Each row is a point on a tangle of strands that fork and nearly touch. The rows are in no order.
In the rows, 128 means zero.
Points whose rows are less than 113 apart are linked; no others are.
Rovuk: 169 208 77 164 113 135 138 117 65 122 145 84 120 132 154 117 155 110 129
 71 151 161 109 144 158 132 166 96
gad: 127 101 123 121 157 108 110 101 113 165 145 158 151 46 105 120 134 89
 116 125 118 106 84 160 113 133 183 183
zofa: 171 164 134 152 129 137 109 152 141 110 125 142 94 125 113 103 139 143
 144 158 104 134 117 114 108 103 102 151
tak: 122 150 149 142 115 150 152 142 157 129 92 102 124 155 169 126 99 164
 122 129 120 174 177 69 129 108 75 96
Fazoz: 145 68 82 116 72 127 125 83 165 136 144 130 151 181 120 158 122 148 89
 121 201 120 136 120 181 157 146 113
kurum: 83 51 113 104 136 82 118 111 182 166 99 144 171 79 135 120 118 136 113
 142 127 100 168 134 155 147 144 165
rivug: 105 127 140 116 84 146 154 149 132 85 100 97 101 164 158 127 116 161 135
 104 160 191 167 47 131 106 80 85
Foli: 84 153 173 119 115 107 184 140 125 106 124 116 124 93 176 94 119 152 195
 131 66 143 93 125 80 101 78 83
sesi: 88 101 167 123 153 142 108 153 147 125 116 155 136 141 102 152 101 109
 147 145 106 99 134 141 90 146 136 141
vegok: 157 138 102 144 129 136 122 89 101 167 153 136 157 183 123 162 148 121
 73 106 176 108 157 142 185 170 138 76
vemuv: 190 173 127 134 98 143 144 162 87 78 136 93 57 107 157 98 126 133 135
 100 82 172 125 79 129 81 88 134
salo: 121 100 153 93 146 146 149 155 72 68 114 111 90 109 156 131 90 65 143 76
 95 156 108 117 129 95 72 115
rek: 48 86 104 96 137 78 144 98 159 155 115 141 156 50 151 124 132 143 160
 139 144 105 122 167 119 116 181 140
rimim: 165 124 102 132 136 125 109 134 98 125 122 98 109 108 139 118 120 109 88
 81 130 160 135 98 161 130 148 154
Kuno: 114 71 123 96 151 99 166 79 142 161 115 103 173 101 148 145 113 95 90
 121 136 122 134 151 189 138 119 127
rifop: 159 172 111 130 136 136 137 143 79 109 110 91 138 143 199 130 116 98 125
 106 141 191 131 132 150 130 93 102
pibuk: 88 71 122 84 143 81 162 119 125 120 102 120 151 51 182 110 125 119 157
 130 137 139 115 145 131 93 112 128
sen: 98 125 127 122 144 138 109 148 105 99 117 129 124 122 126 134 120 70 163
 111 132 139 79 172 102 120 143 151
kodo: 152 117 146 121 185 104 163 70 131 184 117 115 163 91 137 132 112 108 84
 136 91 109 141 133 161 136 109 124
tadom: 109 94 98 123 100 129 113 121 179 134 117 131 154 171 144 137 121 159
 112 145 174 136 142 134 151 152 142 129
fipeg: 140 166 164 127 110 135 175 127 124 104 152 144 98 99 129 107 114 134
 183 149 78 106 62 156 90 100 108 103
gizu: 123 146 149 125 164 116 180 69 114 189 136 113 149 69 159 134 95 104 107
 125 80 129 120 148 128 125 137 115
nolu: 105 177 160 155 113 144 128 168 144 121 119 125 123 161 103 133 124 127
 193 167 106 122 111 160 73 122 124 122
Lefo: 87 153 166 126 99 118 186 131 134 86 145 118 99 125 131 105 127 151 210
 126 88 109 76 144 72 102 109 72
Kep: 83 90 140 110 80 188 101 161 125 125 125 136 128 204 101 175 123 108 112
 136 178 148 168 110 108 159 118 142
biv: 160 141 136 138 128 159 93 153 109 156 135 138 135 176 115 155 135 118
 83 153 136 142 199 92 138 163 104 159
Sepud: 156 154 143 145 166 141 67 155 110 157 140 163 148 155 94 147 151 104
 108 168 111 102 142 166 116 174 141 179
Bil: 164 169 171 163 154 155 126 133 122 151 145 168 104 131 82 142 117 131
 121 154 49 86 154 104 90 141 114 139
telo: 161 124 122 119 143 135 57 156 123 148 120 134 141 140 133 113 130 120
 87 139 134 146 170 106 142 168 115 183
milet: 52 83 162 104 131 121 152 119 160 82 146 143 109 150 84 149 127 145 163
 121 126 65 135 114 72 127 146 88
nus: 115 130 122 139 88 184 104 137 136 143 153 148 137 212 87 186 141 134
 108 150 174 133 148 136 119 162 149 141
kufur: 101 173 159 110 135 136 172 139 108 127 120 110 140 125 151 135 116 112
 202 166 108 139 65 210 105 123 109 98
kar: 91 71 98 91 123 112 89 149 155 95 116 148 144 120 135 119 143 110 140
 145 176 120 108 160 127 130 134 160
vupi: 118 113 174 107 173 114 153 139 139 137 96 135 152 101 165 123 102 123
 142 173 90 132 132 137 125 130 77 120
duki: 163 230 87 190 92 129 88 145 72 161 153 104 132 162 116 126 173 135 125
 93 171 152 146 129 151 153 181 120
madin: 209 183 106 170 144 118 115 104 124 147 146 140 107 111 120 93 161 177
 97 141 96 119 133 91 149 114 127 133
mik: 158 140 121 148 121 142 124 100 86 163 165 119 121 166 83 168 145 124 56
 69 172 105 196 92 190 155 152 87
sinil: 123 66 99 96 138 93 118 133 142 92 109 136 128 91 152 87 139 124 132 129
 151 135 104 130 145 98 112 144
lopo: 180 130 103 137 105 141 129 103 110 131 161 132 100 164 84 153 140 141
 69 97 162 126 170 70 177 131 137 119
bofa: 51 100 180 117 132 125 122 158 156 106 126 153 131 154 85 146 130 147
 164 150 113 86 155 113 53 145 145 122
fug: 155 85 92 136 137 104 80 97 162 177 138 149 158 127 92 123 147 152 77
 110 139 116 138 118 167 149 175 169
nol: 161 110 153 117 119 162 102 170 130 110 121 136 78 144 88 135 127 139
 101 146 130 139 177 49 121 117 81 166
mup: 65 160 167 123 122 126 147 165 152 110 118 117 147 164 144 136 136 163
 201 186 137 126 108 181 87 138 118 95
gud: 114 74 134 120 112 101 118 130 210 121 114 153 124 135 108 98 144 195
 117 164 128 93 176 88 120 118 114 127
fup: 160 94 162 90 170 144 147 132 75 76 141 142 102 98 126 140 100 62 138
 119 94 109 93 129 126 108 63 127
lenib: 146 172 117 133 98 136 148 162 108 80 109 87 94 136 171 103 121 131 159
 110 121 182 106 104 117 81 83 105
bamok: 138 112 148 139 120 158 139 127 165 104 145 154 86 159 78 147 128 152
 122 150 123 91 132 96 103 97 117 112
tuf: 161 134 100 129 157 117 155 83 82 150 129 96 131 84 148 107 130 97 85 79
 115 145 117 125 169 121 137 115
bure: 147 209 149 138 125 137 169 122 117 131 151 118 124 122 134 123 129 130
 187 177 86 122 65 194 104 125 110 111
saka: 124 116 94 149 142 103 112 101 187 188 122 150 158 96 127 118 141 170
 113 138 119 121 122 138 141 134 185 161
sop: 168 160 119 140 180 125 115 89 98 181 150 151 145 91 125 109 171 115 92
 143 114 94 110 164 157 141 140 123
Ranu: 83 147 150 159 84 156 118 152 121 110 145 120 75 127 70 132 103 99 166
 69 86 114 107 112 72 117 174 141
gakip: 88 138 140 123 152 121 164 104 132 168 127 125 154 78 157 137 102 123
 151 140 109 127 92 170 111 129 156 140
zonur: 159 172 109 160 159 134 113 98 95 181 155 147 152 141 127 134 173 119 87
 116 144 79 137 164 183 155 153 80
zetu: 114 130 158 128 132 172 97 156 112 134 129 130 124 185 100 179 107 96 96
 124 132 144 182 103 113 160 126 154
relo: 174 109 104 137 135 117 57 131 161 158 129 165 149 134 107 110 155 156
 96 153 142 120 135 124 144 147 138 190
pupif: 102 58 150 108 160 118 127 116 158 146 115 151 151 111 104 149 106 112
 109 141 116 89 141 140 134 140 141 150
Guret: 61 55 134 69 143 89 143 126 170 112 105 134 161 115 149 121 129 152 147
 164 145 88 157 161 142 150 115 116
dat: 150 218 82 190 81 127 109 133 126 155 128 108 127 156 111 126 147 163
 141 113 147 170 118 126 125 130 186 137
fasas: 161 90 107 100 147 118 127 101 138 141 115 111 167 137 149 128 118 115
 77 139 153 131 142 132 186 159 95 131
lopit: 134 172 128 146 105 138 149 133 155 122 104 111 130 168 172 128 120 171
 141 151 137 172 131 116 132 107 99 86
vegi: 104 179 130 144 98 146 168 137 124 92 110 83 115 169 176 138 119 140 182
 123 133 179 100 136 111 96 98 70
bur: 111 143 142 148 119 174 100 158 129 120 139 151 116 195 73 173 136 112
 140 157 150 113 122 159 83 141 148 152
Rokig: 93 125 188 99 157 94 160 148 123 115 104 137 139 72 175 95 119 150 181
 149 70 125 119 123 89 119 64 111
rodud: 160 217 95 175 117 127 109 137 49 143 135 98 138 147 158 122 148 123 114
 71 176 177 163 130 174 161 168 95
gobe: 186 150 155 140 167 142 97 154 115 123 135 151 113 123 109 121 129 123
 112 162 83 117 155 103 110 127 88 167
Kebo: 204 198 126 164 153 134 148 105 95 142 170 127 98 99 130 96 149 137 89
 119 72 102 151 96 149 117 100 98
Putu: 102 59 104 121 102 108 85 127 190 162 99 137 174 133 145 117 119 158 109
 142 151 129 171 123 155 164 148 162
feno: 52 93 151 118 139 133 83 175 123 106 107 137 137 123 103 137 115 76 164
 95 128 115 123 147 85 138 157 163
robat: 111 43 101 112 110 85 122 115 178 114 106 123 121 110 106 114 128 137
 100 87 151 110 158 77 171 111 139 143
kepa: 119 84 97 115 127 126 61 162 128 103 124 155 127 125 105 118 139 96 125
 114 158 126 105 143 122 133 162 198
Bevol: 135 113 107 135 152 123 70 134 117 137 139 156 134 99 85 109 153 91 128
 109 124 113 85 156 116 134 188 193
das: 176 183 85 148 102 127 114 107 111 138 138 128 164 177 161 131 158 152
 109 144 191 155 136 151 174 164 130 95
pumud: 91 135 107 138 72 136 154 140 120 83 101 78 103 152 170 130 104 148 148
 62 172 197 135 82 129 103 136 92
Niku: 146 120 148 118 125 139 150 148 95 92 125 99 78 95 151 101 99 108 137 74
 69 160 122 76 119 94 89 124
vili: 147 77 98 120 136 107 131 106 135 129 128 114 122 105 104 126 118 114 84
 74 135 125 130 90 170 117 154 144
sim: 154 130 162 130 178 129 106 137 144 148 132 176 144 122 99 135 134 138
 136 193 93 92 114 165 108 151 133 164
fuge: 56 135 159 100 131 102 172 137 139 81 139 123 128 129 134 125 147 164
 212 152 123 100 84 170 77 122 124 83
pon: 71 134 108 144 71 120 146 151 126 79 114 72 91 126 150 96 126 143 177 42
 137 170 114 102 95 94 169 103
dinun: 174 201 91 146 136 129 131 126 71 116 133 106 148 148 175 133 156 106
 125 126 166 159 116 162 168 143 112 94
Feru: 191 190 114 165 134 126 110 123 155 146 130 146 122 146 125 108 158 183
 122 193 107 127 133 124 127 124 112 140
Vakaz: 77 101 106 130 142 96 161 79 178 191 128 144 151 66 127 134 116 161 130
 126 116 99 120 151 133 117 200 136
fol: 102 121 113 124 121 147 149 125 121 100 122 108 115 129 142 131 116 106
 141 91 130 136 90 134 133 105 138 108
Nodiv: 163 132 111 121 168 108 113 103 111 161 138 144 146 67 135 103 151 109
 120 153 125 124 86 162 129 125 139 164
Gebev: 150 133 110 113 150 116 172 70 65 158 156 111 129 53 151 115 130 73 110
 98 122 129 76 174 130 115 152 122
gef: 74 46 129 92 110 88 135 114 193 105 111 136 137 144 114 126 138 171 128
 152 148 73 174 115 134 139 118 107
sasi: 181 103 145 100 131 153 112 152 117 94 128 136 106 161 115 138 124 113
 90 167 139 129 173 92 143 122 42 142
zeli: 177 115 82 142 89 118 114 87 134 153 156 132 136 166 102 133 144 171 74
 99 192 139 144 94 188 152 160 115
Tob: 139 99 136 128 97 137 103 147 174 115 117 144 99 144 101 111 141 180 107
 153 145 134 176 48 119 106 102 148
geda: 159 91 160 91 167 144 126 137 112 92 124 138 114 141 114 148 107 79 107
 142 115 111 144 117 134 126 66 137
mipaz: 45 99 105 92 129 82 138 134 137 127 102 110 170 77 197 118 135 125 166
 138 159 146 117 179 123 125 155 121
tokof: 115 150 126 127 114 112 171 93 99 163 152 115 140 51 156 108 109 96 147
 112 109 139 60 178 92 103 165 139
verak: 104 170 152 160 87 155 136 153 136 99 154 132 90 153 79 141 117 122 176
 123 102 111 89 134 75 100 143 116
tases: 120 131 109 118 132 143 173 117 99 96 110 92 142 138 185 148 109 87 138
 93 142 174 101 156 154 111 121 89
nuto: 133 134 120 140 116 149 51 176 128 137 124 146 141 172 89 140 140 108
 121 161 145 135 134 152 98 161 142 191
nat: 143 153 164 165 124 165 144 123 150 138 146 139 80 145 90 146 100 144
 122 127 72 112 147 85 96 107 116 118
miku: 101 71 143 116 119 142 159 110 159 85 150 151 92 159 73 156 121 135 136
 123 145 68 106 119 110 102 134 91
Vubaz: 96 137 127 154 77 154 128 154 123 101 129 92 71 128 99 120 112 128 143
 54 118 152 124 86 99 101 174 130
Vamog: 134 122 178 108 186 114 147 128 136 169 114 159 168 75 140 129 107 147
 148 200 92 112 107 171 112 141 117 146
gav: 201 135 86 119 117 113 118 99 111 126 126 119 149 160 170 116 136 137 78
 136 184 148 148 112 189 153 96 109

A fork is a point with three links. Follow the links from the first point to the second and name the forks in between, in order.
rodud, bamok: dinun sesi
Putu, dinun: sesi
relo, pon: Lefo
vili, feno: dinun
lopo, das: sesi dinun

Follow the links from the first point to the second, and from the first to the third. Name the last point that the two ways share.
Kuno, Nodiv, nat: sesi
sen, gobe, sop: sesi
kufur, fug, gef: Lefo
bure, sinil, lenib: Lefo
gakip, dat, kurum: dinun
